Each row is a point on a tangle of strands that fork and nearly touch. The rows are in no order.
In the rows, 128 means zero.
Points whose rows are less than 114 apart are linked; no others are. Some points are linked to none.
<705>: [128 177 116 105 149 122 115 149 129  72 150 142 116  53 171  57 114 122
 117  96 147  75 127 145 119 166 132 177 109 143 113 123  85 156 179]
<1827>: [206  78 137 167 199 106 137 104 126 141  75 145 144 106 159 154 160  83
 180 139 113 126 110 114 114 155 144 144 119 150 120  99 135 129 124]
<1722>: [ 98 148 110  73  67 156 116 124 149 145 155 103 121 142  79  95 144 157
  69 144 123 144 140 211  91 105 149  93 126  81 142 111  74 138 149]
<1844>: [150 161 185  76  94 162 132 136 140 129 177 111 101 146 105 111 149 182
  84 123 131 151 157 208 133 121 130 102 147 113 181 129  91 154 143]
<1645>: [177  74 211 157 106  84 135 118  95 111  91 144 141 122 168 193 130 125
 159  83  97 122 109 102 146 136 115 106 129 173 126 155 179 102  83]
<1437>: [167 110 147 142 155 127 133 128 149 170 136 121 125 124 122 172 193  97
 157 148 100 165 147 150 113 124 184  92 171 109 146 119 116 118 100]
<1354>: [173 131 173 123 186 148 129 125 148 126 177 116 109 110 156 153 181 144
 124 129 124 163 171 195 134 140 145 129 141 144 162 130  68 120 142]
<1117>: [170  91 186 156 121 121 123 120 147 107  82 154  85 113 161 166 138 109
 148 149 117 212 182 116 182 145 137 153 138  87 105 126 160 121 102]
<697>: [ 59 133  46 113  82 105 122 113  83 133 118 106 164 191  40 114  89 141
 103 164 103 127 127  78 143  77 104  73 115  98  98 115 163 139 119]
<164>: [169  92 188 140  99 106 163 142  99 130  73 138 130 124 128 176 147 106
 157 111 120 118  99  96 128 144 114 103 128 160 123 129 165 129  64]
<1247>: [189 100 229 113  91  94 155 121 125 131  88 131 120  93 143 171 190 112
 160 101  99 164 132 144 138 145 149 102 127 132 139 106 144 125  83]
<134>: [151 103 121 155 197  99 147  97  97 123 137 165 188 117 114 108 124 109
 182 144 139 114 107  85 141 117 134 131 118 166 119 117 156 148 207]
<845>: [116 162  57 109 169 183 111 149 175 100 165 141 169 114 138  98 144 116
 124 122 135 108 117 158  70 141 191 150 145 143 122 102  70 112 123]
<551>: [124 124  84 140 181 108 134 104  87 126 148 148 187 143  88 106  91 124
 164 167 132 119 116  84 131  87 125 118 135 150 115 121 154 143 178]
<762>: [105 120 108 142 132 148 127 153 146 117 124 146 111 148 138 102  78 136
 136 154 160 139 161  97 123 124 112 178 107 109  96 140 151 130 132]
<1317>: [183  95 237 143  91 107 136 121 117 131 110 159 120 107 152 194 196 123
 129  95  80 167 146 142 158 122 152  89 166 111 130 154 152 103  89]
<585>: [146 103 188 171 119 116 104  81 111 169 169 125 119 137 150 189 167 165
 120 106 104 173 169 168 163  92 152 110 171 102 149 164 157  89 144]
<1558>: [153 129 156 152 138  91 128 122  97 145 100 106 105 101 184  88 112 157
 128  24 141 100  60 145 127 153 129 159  72 179 173 112 104 139 140]
<1639>: [121 153 160 100  88 103 157 165 116 150 130 132 126 154  80 159 164 129
 132 100  98 136 100 147 132 104 155  46 185 140 148 149 147 147  98]
<517>: [164 140 164 110 159 163 126 125 146 133 158 112  84 116 174 186 174 139
 109 128 148 144 155 192 139 130 137 130 169 136 177 149  81  94 104]
<766>: [168 135 143 112 174 133 132 131 146 129 189 127 135 113 132  97 160 138
 136 135 135 152 156 185 100 142 168 125 139 138 142 117  69 132 157]
<1294>: [190 100 208 107 130  91 161 130 129 145 107 126 119 106 130 123 193 109
 174 104 130 162 106 154 121 154 142 112  98 159 153  89 116 123 106]
<1468>: [ 87 155  85 131 131 126  92 135 122  67 169 158 151  95 150  49  62 137
 106 125 151  95 127 100 132 127 116 182 109 131  92 147 130 145 201]
<481>: [171 122 158 107 142 124 113 132 139 123  97 101  76  56 165 113 151 118
 135  93 150 133 108 144 135 199 125 167  63 148 165  90  76 124 123]
<1124>: [115  95 102 180 140 155 102  95 130 158 158  74 141 160 141 186 138 155
 116 120  95 146 185 155  98  97 139 135 154 121 116 147 134  76 135]
<259>: [114  69 105 174  75 152 102 109 106 197  94  64 127 137 108 180 170 137
 110 111  63 138 151 148 141 125 150  73 149  65  89 164 181 112  94]
<160>: [ 90  65 112 150  91 133 109  93 107 186 142  65 163 181  96 142 143 144
 123 130  82 132 163 134 122 109 124 126 121  83 120 133 193 116 160]
<1165>: [111  87  85 139 139 162 100 136 150 109 109 122 143 158 137 103  92 142
 146 150 162 147 174 104 120 121 136 200  85  88  73 110 153 137 146]
<732>: [110 182 143 116 126 139 138 137 138  99 148 139  92 111 168 100 104 149
 106 106 167  94 126 149 120 149 104 167 129 143 147 145  99 132 150]
<514>: [133 132 125 110 131  98 164 152 109 143  71 138 151 114  93 124 132  88
 154 138 124  94  65  97 109 135 113 106 110 174 143 101 123 143  76]
<1055>: [ 78 153 120 122 112 116 104 147 128  85 143 169 114 121 150  71  53 139
 122 143 164 105 139  98 150 119  93 192 113 118 108 150 144 154 171]
<188>: [101 168 101 126 111 172 100 135 161  90 168 131  99 130 166  93  91 171
 102 109 160  97 145 157  95 138 119 178 121 128 116 148  85 114 147]
<1505>: [113 145 123  92 140 125 148 151 124 119 110 163 147 114  96  75 127 102
 159 174 151 142 125  97 107 115 135 113 112  97 114  88 128 152 140]
<2>: [163  98 149 185 185  91 109 121 118 116  71 131 101  98 186 140 103 106
 147  71 124 108 123 101 152 163 129 182  88 156 132 124 143 127 150]
<400>: [158 126 129 100 147 133 126 140 163 137 112 115 111  44 156 104 144  77
 144 109 157 114  83 118 117 207 151 175  61 152 151  71  83 143 108]
<1267>: [105 154  68 149 181 156 128 137 155 136 155 115 134 158 142 154 116 137
 108 135 120 111 126 168  86 113 155 118 173 155 138 147 101 110 111]
<1416>: [ 87 139 129 109  60 125 149 144 107 161 137 130 146 165  75 110 126 151
 109 122 116 143 134 136 131 108 124  79 131 101 121 130 156 126 139]
<1689>: [ 91  95 132 111  72 132 119 124 139 138 148 115 134 160 125  80 103 159
 121 131 138 165 176 145 114 111 120 164  98  86 105 119 149 123 177]
<1111>: [100 178 129  81 139  92 137 125  91  96 102 174 174  95 107  67  93 111
 144 155 124  87  76  74 137  95  64  99  82 124 100 112 128 132 144]
<24>: [118 164  60 113 179 117 122 132  68  91 122 141 156 142  81 117  79 112
 126 162 137  58 103  53 131 104  90 122 121 154 104 134 130 149 114]
<418>: [139 145 170  82  79 150 138 155 129 168 168 125  99 144 106 139 175 156
 109 108 113 159 137 195 130 129 141  80 157 122 180 151 106 149 127]
<1562>: [154 104 156 186 200  77 103  99 113 110 133 117 123  87 209 134 123 113
 141  64 117 121 118 140 152 151 128 154 117 205 164 140 130 127 184]
<865>: [139 135 186 122 132  87 143 121 117 133 118 120 115 119 189 118 122 153
 124  61 148  93  79 155 128 151 108 138 107 197 166 142 126 127 149]
<326>: [168 109 144 207 196  85  99  91 109 108  91  89 103  80 208 132 116 110
 125  27 113 120 121 119 158 155 137 168  80 165 156 124 116 124 163]
<1804>: [115 135 160  78  70 143 126 129 136 146 169 124 113 147  84  87 146 164
  99 125 134 169 166 182 115 130 140 105 123  78 147 102  90 145 158]
<440>: [122 107 144 115 156  98 145 142  90 107  75 179 156 120  99 101 105 106
 187 136 146 129  98  84 162 113 100 135  85 123 104  98 182 171 150]
<1810>: [106 140 149  66  68 142 140 138 143 124 139 152 110 128 104  68 130 141
 100 147 141 159 142 152 109 130 125 136 125  78 120 100 110 141 143]
<358>: [143 125  85 157 177 139 145 137 134 136 119 118 136 166 103 186 134  97
 147 165 111  89 107 106 117 131 145  96 184 161 130 144 135 129  50]
<1779>: [161 105 153 146 134 131 111 119 159 113  71 159  81  91 180 175 122  82
 132 154 131 189 162  96 164 168 131 178 122  82 106 121 141  96  70]
<383>: [133 119  81 136 200 122 107 128  72  93 121 159 150 134  93 112  75 131
 150 137 154  74  98  49 167 123  82 156 105 150  98 136 156 164 137]
<479>: [ 95 138 131 119  76 128 129 145 141 103 143 147 109 145 132  61  77 148
 112 137 164 144 151 123 131 125 100 172 113 100 113 131 140 142 166]
<1307>: [126 106  93 143 139 151 117 121 143 141 162  98 147 142 134 105 146 155
 124 134 136 148 175 160  92 115 154 137 132 117 113 120 107 108 168]
<1758>: [126  96 149 171  95 132 117  94 100 165 200 122 158 184 116 169 135 153
 138 125  84 129 120 116 165  93 136 121 168 160 156 179 185  93 134]
<901>: [140 127 142 175 167 124 134 124 137 118 111 146 106 132 176 168 113 117
 144 126 132 117 131 105 127 147 112 144 148 149 116 139 137 108 110]
<1559>: [133  82 149 181 127 118 120  89 105 148 164 143 160 179 132 162 110 144
 148 152 106 134 141  99 149 116 121 133 162 152 127 162 188 115 139]
<1202>: [119 145 124 116  80 166 154 144 174 148 118 130  92 132 117 176 140 102
 126 146 129 135 114 120 124 153 125 107 158 135 149 141 123 125  60]
<231>: [126 170 153  90 124 104 123 127 108 101 155 126 145  82 176  73 122 147
  91  82 153  73  83 188 121 133 101 140 116 187 174 138  71 145 180]
<367>: [ 57 126  43 120 114 157 103 121 142  85 110 109 182 146 101  69  99 143
 103 148 123 114 138 137  76  99 131 144 101  99  68  85 100 114 146]
<913>: [115 190 103  89 157  97 153 128  85  99 107 159 173 116  77  87  94 103
 153 165 119 106  82  66 145  87  79  46 118 119 101 100 139 141 125]
<1648>: [124 135  76 114 188 139 153 147 120  98 100 173 176 106 100  98 111  91
 165 168 150 123 102  92 122 116 132 122 110  98  86  80 127 153 148]
<507>: [157 118 188 162 136 109 138 117 115 124 109 140  86 115 180 190 138 126
 137 109 103 135 142 135 147 132 112 131 160 151 141 154 136  89 103]
<829>: [145 135 145 150 166 110 117 144 136  97 102 133  98  89 179  98 101 115
 151  81 143 118 136  97 138 160 122 189  90 143 130 130 127 145 163]
<1684>: [124 162  95 114 146 150 134 145 169 118 174 105 128 159 138 136 126 131
 102 132 135 108 121 205  98 118 146 112 176 158 169 154  67 118 132]
<1599>: [191 124 186 102 150 112 147 131 150 149 129 131 130 110 125 140 208 108
 162 138 114 165 134 159 118 145 167 107 140 126 153 109 100 131 109]
<770>: [142 116 124 167 180 156 111 109 156 120 172 109 115 130 165 141 138 162
 112 117 137 159 195 161 109 127 149 157 135 121 116 121 111  92 150]
<28>: [191  96 134 142 169 127 132 118 155 136  58 148 138  92 156 168 162  74
 167 157 126 137 102  95 128 177 144 165 103 122 112  89 127 129  78]
<992>: [162 109 170 174 155  89 135 104 106 134  82 121 111 118 178 161 119 134
 148  82 125  98  94 119 126 152 104 134 107 194 150 138 145 107 105]
<1387>: [114 129 149  98 154  81 132 147  89 101 109 188 163  98 118  71  76 112
 165 140 137 129 113  81 175 109  89 154  80 140 111 113 170 148 195]
<151>: [ 95 180  80  88 131 114 149 146 148 139 134 143 151 141  77 109 128 102
 127 169 117 132  90 145 103  98 159  60 147 122 132  92  96 127 126]
<1430>: [ 71 197  75 103 124 125 109 135 114  75 135 156 145 120 108  69  66 134
  96 161 133  78 105  81 114  89  73 117 116 109  96 132 101 139 119]
<4>: [116 162 104 103 147 132 127 147 136  85 173 145 144  93 144  51 128 118
 114 121 150 109 130 167  91 139 136 138 126 122 115 117  84 143 174]
<1348>: [179  96 149 161 193  97 139 112 111 149 122 147 165 128 131 148 147 100
 179 135 116 123 124 111 122 128 150 113 147 167 128 135 152 125 137]
<240>: [128 106 108 177 153 139 103 121 139 105 135 145 119 157 153 131  62 139
 138 137 155 133 158  83 151 125 110 189 121 136  97 155 171 126 160]
<621>: [166 107 187 146 127  94 152 134 105 156  82 112 124 115 172 155 153 124
 137  77 123 118  71 142 114 132 130 115 115 183 154 120 129  99  80]
<1459>: [134 132  90 115 193 139 152 142 149 133 111 153 152  87 129  99 147  88
 156 142 142  96 112 115  92 154 153 128 125 147 124  86 103 141 132]
<1022>: [108 128  57 151 158 156 114 138 175 161 149  74 136 183 111 173 141 126
 121 140 105 131 129 162  84 101 183 104 166 138 127 127 108  97  77]
<1630>: [126  82 141 181  77 146  97  97 103 198 137  70 137 136 138 191 166 156
  92  86  70 147 168 161 145 103 149  89 164  68 124 174 176  99 122]
<1045>: [147 132 222 127  84 120 130 117 127 115 151 145  83 131 153 171 159 169
 115  83 127 183 176 149 184 129 112 116 156 133 162 167 151 109 132]
<1699>: [138 159 151 104 110 172 131 123 142 124 171 119  81 131 141 126 143 173
  90 117 147 155 170 179 134 135 118 152 133 119 155 132  91 128 151]
<18>: [ 92 178  47 117 155 133 116 113  98  93 143 139 172 151  87  89  65 136
 109 177 130  89 107  67 124  77  96 100 134 127  92 127 112 121 137]
<147>: [175  63 106 195 172 135 117  81 103 132 116 136 172 182 100 190 114 134
 163 175 125 133 149  87 142 103 137 126 152 104  85 149 171 135 106]
<1799>: [151 112 212 151  99 114 115 103 101 129 151 137  92 103 156 198 170 172
  88 101 105 188 184 165 192 105 128 117 171  94 151 151 139  97 124]
<351>: [158  82 160 174 159  97 117  85 118 129 163 162 163 132 143 139 131 118
 185 141  99 147 128  86 156 134 143 151 136 189 156 142 190 121 189]
<250>: [ 98 147 121 104  75 119 127 128 120 183 163 114 144 163  83 117 145 167
 108 109 106 139 133 192 110  98 152  74 150 105 144 140 130 134 158]
<533>: [ 86 180 104 112 132 102  90 147 121  65 140 157 129  50 175  51  76 118
 106 111 139  62 114 109 134 147 111 184  85 126  86 144  97 167 184]
<1732>: [139 138 137 122 144  79 160 143  89 145  85 131 147 125 135 115 117 117
 143 100 119  74  62 118 104 120 114 101 117 190 152 120 133 129 110]
<1711>: [146 163 109 119 193 166 117 134 156  93 177 116 117 112 190 138 125 126
 101  95 145  91 118 179 107 155 142 161 141 174 147 143  66 116 134]
<1084>: [145 141 110 107 167 136 132 147 157 113 113 140 118  68 150  94 148  84
 139 125 148 109 118 109  95 177 141 176 103 144 121  98  89 157 138]
<1178>: [ 85 184  99 112 135 104 134 126  97  99 145 153 147 121 125  85  79 133
 101 138 137  53  94 102 125 110  77 102 140 156 124 156 114 124 135]
<1423>: [125 130 143 108 134 123 135 136 129 123 139 166 142 122 110  52 109 121
 150 159 162 177 161 108 136 123 130 145 102  93 105  97 137 152 179]
<827>: [ 97 165  97  84  51 177 120 149 199 151 129 131  95 123 105 165 128 118
  95 157 147 131  96 131 113 158 122 121 158 120 161 127 102 130  75]
<932>: [154 108 195 182 142  72 116  81  97 107  87 127 111 126 198 176 105 121
 137  78 106 117 105  97 167 148  86 141 121 196 145 161 168  89 130]
<1205>: [ 88 167 138  96 120 108 130 129 113 102 137 178 168 106 111  41  77 125
 142 165 140 134 112  90 138  91  76  99 109  99  97 105 136 136 179]
<891>: [ 99 127  64 128 130 174 108 124 162 105 137 107 155 148 119  74 119 144
 116 132 144 132 171 145  70 123 159 157 104 103  89 113 105 107 156]
<1472>: [153 115 136 139  96 143 168 145 131 147  90 137 129 153  89 190 156  82
 148 154 112 132 115  93 131 139 146  81 168 126 112 146 155 144  53]
<966>: [131  92 112 204 179 136  83  86 120  98 168 143 132 139 173 154  67 139
 147 136 136 138 158  82 161 115 115 198 133 168 133 169 176 113 175]
<1352>: [120  85 138 189  86 130 115 101  97 187 159  93 142 166 124 183 133 147
 110 119  80 133 148 123 149 111 131 101 170 108 126 188 185  85 133]
<534>: [101 104  49 173 154 147 106 114 140 171 143  59 159 184  98 168 140 134
 129 138  90 121 146 148  79 105 173 105 154 113 101 111 130 106 116]
<1541>: [140  83  83 154 111 133 129 122  74 136 108 114 157 207  51 161 112 139
 126 173 134 142 138  67 164  90 104 114 137 106  88 164 181 155  91]
<1092>: [140 122 108 138 146 142 133 145 132 110  73 146  96 131 124 156 107  90
 146 164 149  83  97  65 156 160  93 162 109 131 115 144 160 144  55]
<1515>: [146 111 105 148 178 155 141 129 154 151 132 127 141 141 113 140 168 103
 149 157 120 159 141 138  90 118 186 119 156 119 123 117 112 125 117]
<665>: [ 97 107  78 129  85 130 139 146  87 146 110 104 140 198  37 129 103 145
 114 154 116 136 136  79 155 102 111  83 140  99  90 135 175 161  87]
<645>: [ 89  94  98 110  71 166 126 129 165 175 117  78 122 149  86 121 176 122
 115 136 117 165 164 152  96 150 159 114 109  43 114  95 136 135 120]
<1633>: [ 93 154  57 107 104 143 128 143 172 149 131 123 128 157  86 141 144 113
 112 164 130 133 103 142  96 122 170  99 161 117 131 103  97 123  98]
<422>: [113 110  56 151 171 116 137 104  91 129 132 120 199 173  62 129 114 132
 148 175 117 122 120  93 113  67 152  86 147 130 102 105 141 139 160]
<434>: [ 64 156  61 104  57 153 123 140 161 129 126 110 117 162  75  93  91 143
  88 155 123 130 124 144  97 109 126 116 121  80 107 108 106 119 112]
<444>: [122 173 160  91 104 132 109 158 150  91 119 142  53  93 175  96  99 128
 123 108 167 107 132 138 148 171  98 185  95 127 139 124 103 155 139]
<166>: [ 60 187  87  97  49 138 145 140 132 124 131 136 103 160  88 110  87 141
  78 145 136 113 101 142 110 104 110  98 138 119 124 135 108 126 108]
<1211>: [101 181  92 101 144 103 160 137 113 120 126 142 165 143  70 114 116 118
 137 178 107 128  92  90 123  78 133  43 141 119 104 113 122 134 118]
<356>: [129 132 142 118  82 184 111 120 149 171 132  86  69 122 139 193 169 168
  73 129 104 172 180 191 142 118 136 113 149  82 154 154 112  98 102]
<1273>: [ 95 164 137 112 136  86 157 143  85 117 124 138 144 136 118 111 105 138
 121 125 136  64  75  99 117 124  80 100 132 186 153 146 134 126  98]
<44>: [160 105 169 150  93 127 154 141 142 128  73 147 126 115 130 202 167  81
 157 134 106 134 107  98 150 160 128 102 148 125 116 133 155 119  42]
<165>: [163 126 209 146 132  93 137 117 117 131  89 122 121 108 185 195 169 132
 122  94 107 116 107 158 134 118 121 110 152 166 170 153 129  99  78]
<877>: [155 108 186 109  72 181 138 133 136 181 142 100  83 114 101 153 185 149
 106 132 115 203 166 166 147 148 151  96 139  68 136 119 116 133 114]
<1367>: [127 123 142 132 125 165 121 139 171 113 158 116  78 125 161 122 139 158
 106 122 147 166 187 145 124 132 135 166 127 108 125 129  99  96 139]
<1266>: [152 111 159 118 134 140 121 118 135 182 178 101 129 143 116 133 181 158
 117 124 115 173 165 184 119 109 168  96 158  95 138 139 108 122 140]
<1258>: [139  92 108 124 162 117 157 142  94 113  78 169 171 141  74 118 104 106
 188 185 161 137 120  87 163 111 114 119 104  94  83 102 178 169 126]
<390>: [147  61 116 205 135 128  98  73  85 152 157 105 161 184  98 180 123 141
 159 163  95 137 152  92 144  92 137 133 162 124 109 149 200 120 138]
<506>: [114 158 100  80 126 114 141 152 141 132  83 138 133  73 114 102 128  87
 129 135 145  88  51 100  97 149 118 122  99 151 147  87 102 137  98]
<860>: [142 145 151 114 161 123 100 144 159  73 119 119  59  71 176  79 109 100
 129  86 155 126 142 119 153 189 118 191  73 131 129 126 104 151 161]
<748>: [175 126 167 143 129 110 123 136 123 129  97 104  86  61 178  78 120 135
 121  39 144 132  79 146 144 184 144 164  53 170 172  90  72 134 121]
<1260>: [ 81  80 102 134  84 109 123 114  99 176 141 109 180 181  65 125 122 147
 130 146 111 140 144 103 137  95 127 111 117 100 113 131 190 132 165]
<1833>: [127 120 156 102  85 136 109 124 116 196 184  80 133 155  90 114 170 186
  96 100 103 163 165 210 133 121 165  92 130  84 160 137 127 133 161]
<1822>: [105 167 144 110 124  72 131 119  87 107 140 142 148  78 164  60  92 130
 114  69 143  57  78 136 132 128  90 143  93 177 150 128 104 142 184]
<535>: [162 110 129 169 177 125 125 127 118 108  80 139 103 127 151 167 103  94
 147 133 126  91 117  76 139 154  94 168 123 155 106 139 151 140  89]
<1546>: [112 111 114 125 172  90 111 141 107  81 125 168 149 101 136  77  59 107
 156 119 142 109 110  74 181 134 100 192  76 144 109 126 159 181 201]
<1605>: [ 90 166 101  95  65 172 128 140 174 147 143 109  82 161 120 165 129 143
  79 123 135 126 120 181 114 132 129 103 157 119 157 141 101 121  85]
<1665>: [100  48 112 170  84 155 101 107 121 170 102  65 133 170 106 178 142 132
 111 130  81 134 185 122 144 120 126 119 116  66  86 148 191 122 117]
<271>: [ 98 159  99 105 107 142 124 160 149 117  91 132 106 117 129 148 103  85
 129 162 159  76  87  59 128 167  95 166 125 148 127 136 141 138  60]
<561>: [104 149 110 114 114 140 170 145 144 141 123 134 112 155  99 137 136 114
 129 142 137 119 110 123 108 126 136  94 161 135 133 136 122 130  98]
<1026>: [ 98 164  40 105 176 146 132 143 133  87 107 155 168 111  84  97 100 103
 137 183 142  94 100  77 112 111 131 122 115 110  99 100 108 140 104]
<1126>: [163  93  86 184 168 138 131 105 116 136 126 127 149 184  90 190 131 117
 149 171 116 106 133  93 120 110 143  98 177 132 102 142 148 135  83]
<1192>: [122 100 133 146  81 172 107 120 128 194 129  68  95 130 122 172 184 167
  82  93  85 154 178 197 132 120 146 104 140  61 133 154 144 102 116]
<13>: [ 97  89  68 115 119 174 113 134 170 141 114  99 152 154  92 109 169 108
 127 167 135 169 153 135  85 132 173 129  99  48 103  73 121 127 118]
<739>: [146  89 144 137 157  88 130 101  75 117 141 184 191 122  85 111 115 121
 195 154 125 137 111  72 168  97 121 141 107 160 136 115 186 140 189]
<409>: [150 128 155 131 118 146 116 119 167 121  85 140  72  66 178 192 157  87
 117 139 137 157 131 116 165 187 108 169 126 118 141 116 117  93  64]
<1564>: [115 146 126 127 159  67 148 117  80 121 145 136 187  95 148  82 107 121
 124  91 122  66  77 104 125 114  89 126 106 203 152 138 122 144 179]
<796>: [147 159 211  77  78 122 142 140 133 100 126 131  79 113 159 116 131 158
 117  90 162 143 136 154 153 149  92 145 117 158 166 129 111 139 135]
<56>: [140 167 176  80 104 150 128 142 163  83 125 126  47  95 167 130 130 150
 122 109 157 131 145 159 148 177 100 160 112 136 163 126  92 127 119]
<176>: [ 71 146  70 107 106 144 129 135 142 103 118 129 144 140  99  72  91 135
 109 169 143 119 131 115  95  94 124 126 113  82  88 107 118 128 133]
<1293>: [148 128 124 117 129 167 125 135 158 150 155 103 113 130 114 135 174 142
 119 141 130 173 158 180 104 140 165 120 149  99 150 118  85 112 104]
<330>: [ 87  94 113  99  63 135 126 116 138 157 128  83 122 157  98  97 149 146
 111 133 117 163 176 169 104 126 131 133  87  60 101 106 133 135 157]
<171>: [141 158 122 131 192 116 137 137 135 102 157 104 127 103 199 120 114 121
 119  78 144  63 101 156 100 147 124 157 132 193 148 143  99 135 158]
<1701>: [124 173 118 131 168 114 115 127 123  95 153 113 112  72 206  97 111 128
 112  56 140  51 116 148 123 170 125 173 104 165 143 147  96 153 191]
<1159>: [156 134  84 130 209 147 145 144 166 133 138 131 161 116 131 113 173  89
 159 153 124 131 125 156  83 132 186 126 148 151 134 101  83 120 135]
<1592>: [137 131 145 121 165  75 143 130 111 111 138 135 154  78 153  68 133 122
 147  93 136 115 118 119 118 144 128 152  90 179 141 110 126 152 203]
<1683>: [140 124 159 144 150  73 138 115  92 128 136 121 161 121 169 121 109 127
 145  69 130  86  65 110 137 130 106 132  96 225 171 136 146 123 161]
<557>: [116 123 129 137 104 124 159 145 111 150 122 136 140 168  77 150 146 120
 142 137 107 126 124 108 131 109 138  64 174 123 123 145 169 146  96]
<72>: [143 149 183  97  79 136 142 166 137 162 142 123 110 135 100 182 188 139
 115  85  96 141 102 175 142 124 168  60 187 131 170 150 121 139  92]
<1114>: [178 137 175 118 129 130 118 109 150 127  96 115  84  68 184 173 168 129
 114  98 134 146 114 151 141 179 126 151  93 154 175 105  88 104  88]
<86>: [ 88 180  70  92 141 122 141 153 138 110  93 155 144 105  92 115 104  80
 140 175 135  86  74  71 112 133 116 110 120 135 125  97 119 128  88]
<832>: [162 100 127 114 169 131 106 135 178 135  83 129 123  54 149 146 154  70
 160 140 161 134  90  85 126 199 143 179  74 131 129  74 114 131  92]
<1325>: [110  82  45 162 164 132 117 106 121 151 145  83 186 195  69 151 128 133
 148 153 107 120 150 120  83  79 162 110 138 120  97 111 144 126 145]
<1677>: [169  93 220 166  81 102 117 110 110 121 106 162 112 112 166 200 147 124
 129 107  91 170 173 105 175 123 137 111 166  90 101 168 174 100 118]
<1667>: [139 155 212  75  84  96 154 153 118 132 124 144 109 127 128 121 151 147
 140  90 140 136 112 147 123 141 113 105 120 156 163 128 134 139 140]
<128>: [ 89 189 104  86  79 136 144 157 147 108 113 137  94 117 108 112  96 106
 108 157 156  90  89  97 126 137  97 148 130 123 131 123 116 138  77]
<1754>: [113 141 127 139  74 170 130 130 152 171 148 109  82 164 129 162 142 170
  92 125 120 151 146 171 119 107 122 100 156 106 152 147 121 109 113]
<1144>: [134 106 140 168 144 141 115  95 123 163 163 108 120 147 164 181 162 155
 112 119  95 159 175 182 126  90 145 118 174 110 146 170 116  84 118]
<130>: [153  82  88 150 157 115 136 124  77 113 105 153 166 186  63 140 100 120
 162 179 151 124 125  74 157 101 107 115 130 117  87 139 176 155 103]
<203>: [133 140 125  93 116 169 132 138 174 143 155 133 109 115 105 111 171 116
 138 160 146 165 139 142  96 163 149 146 138  97 137  84  93 134 117]
<940>: [154 128 135 153 174 142 126 112 164 123 102 141 100  79 183 184 153  99
 134 132 134 126 129 115 132 164 124 152 130 145 129 127 119  95  83]
<1768>: [113 119  92 147 183 119 102 138  93  80 137 155 146 120 132 101  51 127
 143 129 154  64 119  59 170 139  95 196  98 155 103 160 158 172 175]
<82>: [114 159  94  94 107 164 116 143 167 128 172 100 126 153 113 122 136 156
  80 126 117 123 140 227  98  98 148 112 149 110 165 131  58 133 130]
<786>: [141  89 175 134  69 162 118 128 136 166 138 107  79 135 124 129 169 166
 111 121 128 202 197 155 157 135 126 125 115  59 121 132 139 118 139]
<1527>: [ 96 154  64 103  86 138 158 151 128 139  96 113 119 165  59 152 105 115
 114 166 120 124 106  79 142 121 137  92 161 116 110 128 135 136  54]
<35>: [160  88 201 155  70 117 130 139 128 122  99 162 108 139 143 168 138 132
 140 130 119 203 166 103 178 124 142 126 142  80  94 156 184 136 110]
<34>: [ 71 194  69  86  82 150 114 145 164  97 131 144 108 132 104  98  92 118
  89 157 149  89  94 140  99 127 121 125 149 116 138 118  77 115  89]
<1210>: [ 73 152  81 115  50 137 147 148 124 149 122 103 105 184  71 126  89 142
  86 141 115 121 114 110 131 115 117  80 152 118 122 153 134 135  76]
<1482>: [ 67 140 108 110  80 113 147 137  97 132 129 142 162 170  68  90  85 136
 117 165 123 137 121  93 139  84  97  93 128 116 106 133 157 136 135]
<806>: [116  80 131 143  89 149 120 125 149 148 127  95  92 146 148 139 140 144
 114 133 130 193 186 135 139 116 129 159 101  62  92 127 154 105 125]
<630>: [150 165 174  78 135 123 136 122 132 102 174 120 136 117 166  96 134 164
  99 112 164  97 121 209 129 125 107 122 132 163 194 147  71 143 171]
<1104>: [144 136 215 112  62 128 148 153 131 137 137 148  98 135 131 151 165 152
 130  97 132 153 138 148 146 139 114 101 159 131 148 152 145 132 117]
<1009>: [150 155 125 103 167 113 148 129 132 115 160 133 142 106 136  79 144 114
 139 123 132 114 115 175  83 136 135 121 137 164 145 111  83 137 161]
<295>: [113  81  96 155 127 162  96 109 161 118 113  88 135 160 151 138 123 141
 121 140 135 156 202 132 116 121 131 177  91  76  78 122 146 102 144]
<1021>: [152 125 140 169 202 112 130 111 119 111 154 124 128 115 198 137 116 119
 129  89 114  92  99 142 122 132 114 149 143 199 154 149 134 121 163]
<1644>: [ 91 147 138  92  80 125 129 128 116 125 153 160 150 125 102  35 109 143
 125 163 155 175 145 141 114  91 124 133 108  69 109 102 116 137 181]

A fork is a point with three links, a tip a point with one. Leave the first point through the second and follow the links. Name the first fork or tip that comes.
<134>, <551>: <1804>
<82>, <1684>: <739>
<506>, <514>: <203>
<1117>, <35>: <400>
<1844>, <1699>: <166>

Follow the links from the first point to the second, and from the first to the third. Name the last point that the two ways share.
<865>, <367>, <992>: <901>
<766>, <1104>, <295>: <705>
<13>, <1799>, <188>: <444>
<1505>, <891>, <551>: <1804>

A fork is a point with three links. Follow the links from the first point to the second and name the forks in between, in order.
<1111>, <1273>: <561> <557> <1844> <1804>
<1430>, <166>: <1804> <1844>
<1722>, <1732>: <1804>
<444>, <479>: <171> <705>
